A landscape with many valleys, sampled at points; each row gives a point and its height.
From any point a ball takes the steepest step (drop divided by distance) to one of its 3 nearest points. It stops when none of these is lower. Distance is the straight distance between rows; heights are no part of it.
peba: [ -46    8    1  -31   24   30  -28   11  -93  -21   12   -6 -113   85
   15  -17]  height 7.03
laz: [110  31 -82 -10   2 -29  44   7 -14 -45 -31 -10  15 -43 -92 -24]  height 0.67
Beg: [-48 -20  39  18  -5  19 -23 -30  28  12  -2  15   5  26  44   8]  height 0.89
dibo: [ 83   4 -36  15 -29 -36  30 -14  65  -6 -36  16 102 -86 -36   0]  height 6.58
vala: [ -1 -14 -19 -36   1  13   0  15 -50 -11 -11   8 -11  26   0  29]  height 3.63
riked: [   2   12  -33  -62   22   14   11   45 -111  -14   17  -19  -68   47
  -30    3]  height 5.73
mos: [ 28 -11 -10  -3 -33 -22  14   5  59  20 -18  17  89 -64 -13  36]  height 6.15
Sil: [ 53  32 -49 -65   8  -4  30  50 -99 -27   8 -34 -53   1 -68 -10]  height 2.79
nufo: [-56   2  90  61  12   1 -42 -48  73  20  36  16 -42   2  75 -23]  height 4.33
dula: [  16   19  -44  -58    7    1   16   45 -104  -16   18  -30  -59   19
  -41    6]  height 3.85
Puzer: [ 35   2 -42 -38  -1 -12  24  24 -55 -21  -5  -3 -13  -1 -31  15]  height 0.97
pemug: [-28 -30  39  52 -18  -5  11  -8  97  59  12   1 103 -44   7  25]  height 5.70
zum: [ 45  24 -53 -54  16  -8  30  40 -84 -26   5 -18 -34  -5 -55   4]  height 2.04
pagim: [ 54  16 -57 -38  -5 -21  21  20 -50 -25  -6  -5  -8 -16 -48  10]  height 1.38
kuzo: [-28 -14   4 -14  -2  22 -19  -6 -25   2  -1   5 -29  39  26  11]  height 0.72
seb: [-57   3  65  41   9  10 -41 -32  38   3  14  13 -41  29  66 -26]  height 3.17
Pusu: [-50  -6  13  -8  23  31 -43 -11 -45 -18   1   8 -73  59  44  -4]  height 3.00
Zuvan: [ 55   6 -47 -19  -8 -28  22  11  -8 -22 -21   8  29 -37 -27  19]  height 4.62
kevug: [ 36  -2 -39 -31  -2  -8  11  26 -21  -7 -14   1   7 -17 -19  23]  height 1.89
tek: [  6 -25  17  27 -30 -19  16  -2  85  38  -8   7 113 -70  -9  28]  height 5.84
ruvir: [102  48 -76 -23  16 -13  49  33 -60 -57 -21 -37 -19 -28 -95 -48]  height 1.99
Tezed: [-21 -23  11   5 -11   6  -6  -4  33  20  -7   4  35  -7  24  23]  height 5.72
tage: [-29 -27  30  36 -14   0   1 -13  71  42   5   5  71 -18  21  14]  height 5.34
Ruda: [-29  -8  -7 -25   5  18 -19   4 -43  -7  -8   0 -43  50  24  18]  height 3.13
Vif: [-52   3  65  29  16   7 -54 -45  20 -11  15  19 -76  37  79 -29]  height 2.38
vufa: [ 82  22 -62   0  -7 -31  27   1   5 -28 -34  16  38 -54 -59  -9]  height 6.17
mol: [  4 -15   1   0 -17 -10   3  -1  32  15 -14  13  58 -17   6  23]  height 5.54
lamo: [ 113   62  -67  -32   17   -5   52   42  -75  -51  -10  -61  -38  -14
 -103  -71]  height 2.32
zeve: [  8   8 -34 -44  10   6   3  32 -71 -15  -1  -3 -30  23 -19  13]  height 2.22
zarak: [ 54  -5 -22  24 -32 -36  30  -8  79  18 -29  13 115 -89 -26  11]  height 6.46
Loba: [-32 -21  32  23  -5   9  -9 -15  57  17  -1   6  51   1  30  13]  height 4.99
teku: [-47 -26  53  42  -4  16 -18 -29  61  37  12   7  25   9  42  -4]  height 4.14
lozi: [ 86  28 -67 -28  -2 -27  45  25 -47 -40 -22 -11 -10 -30 -67 -13]  height 1.79
Gekod: [-58 -14  54  32   4  15 -31 -37  42   7  13  14 -13  29  56 -15]  height 3.14
gemap: [-58 -18  72  83   3   4 -10 -38  96  46  34  -2  25 -15  42 -18]  height 5.74
gab: [-50 -19  52  37  -3   8 -23 -32  47  21   6   7   1  24  56 -10]  height 3.02
gir: [-27   0 -16 -39  14  20 -13  27 -74  -2   2  -8 -54  62  -6  12]  height 5.31
pasez: [-59  -6  78  54   8  14 -48 -46  54   9  25  10 -28  18  64 -22]  height 3.77
Tipo: [-70  -3 108 109  16 -17 -28 -55 109  28  57  15 -25 -19  64 -25]  height 6.61
saf: [-47 -30  53  56 -14   9   2 -16  94  54  14   7  71 -21  31   5]  height 5.52
Zugo: [-59   1  32  17  15  19 -43 -32  -8 -15   4  16 -63  52  54 -20]  height 0.69
dap: [-44  -2  -6 -27  18  33 -24  16 -76  -7   5  -3 -81  71  17   0]  height 6.44
Sog: [-16 -13  -1 -17  -6  13  -7  -2   2   8  -9   6  15  22  20  16]  height 4.32
Zule: [-13 -18  13  21 -24  -1   1 -12  62  39  -8  16  76 -32  15  30]  height 5.51
bulez: [ 62   7 -43  -7 -24 -31  15   7  30  -8 -21  21  72 -58 -26  15]  height 8.41
Sule: [-58 -19  67  59   0  10 -12 -38  79  41  16   6  28  -7  44 -14]  height 4.90
kani: [  6  -7 -18 -16  -5  -5   4   6  -7   1 -16  12  29   1  -1  35]  height 3.84
foril: [ -29    8   -9  -53   20   32  -13   33 -106  -16   17  -24  -89   67
  -11   -3]  height 6.73
Komil: [ 71  51 -52 -63  12  -9  43  50 -94 -42   6 -53 -59 -10 -83 -39]  height 3.18

Two balls start at each pair of points below. Name the first point that both come to, or write never.
Tipo, pasez => seb
zarak, pemug => Loba
dibo, Zuvan => never
bulez, kani => kevug
riked, mol => Puzer

Where does a ball stop that starts at each point below?
saf => Beg
gir => kuzo
Loba => Beg
gemap => Beg
Tezed => kuzo

Call two points neighbours if one is among the 3 nearest of the other. Go from one point of each pair to the other, from neighbour to neighbour, staying as low as possible. Name the highest point that can't be avoided.
laz, kuzo => vala
Zugo, kuzo => Ruda
Beg, kuzo => seb
laz, Puzer => lozi
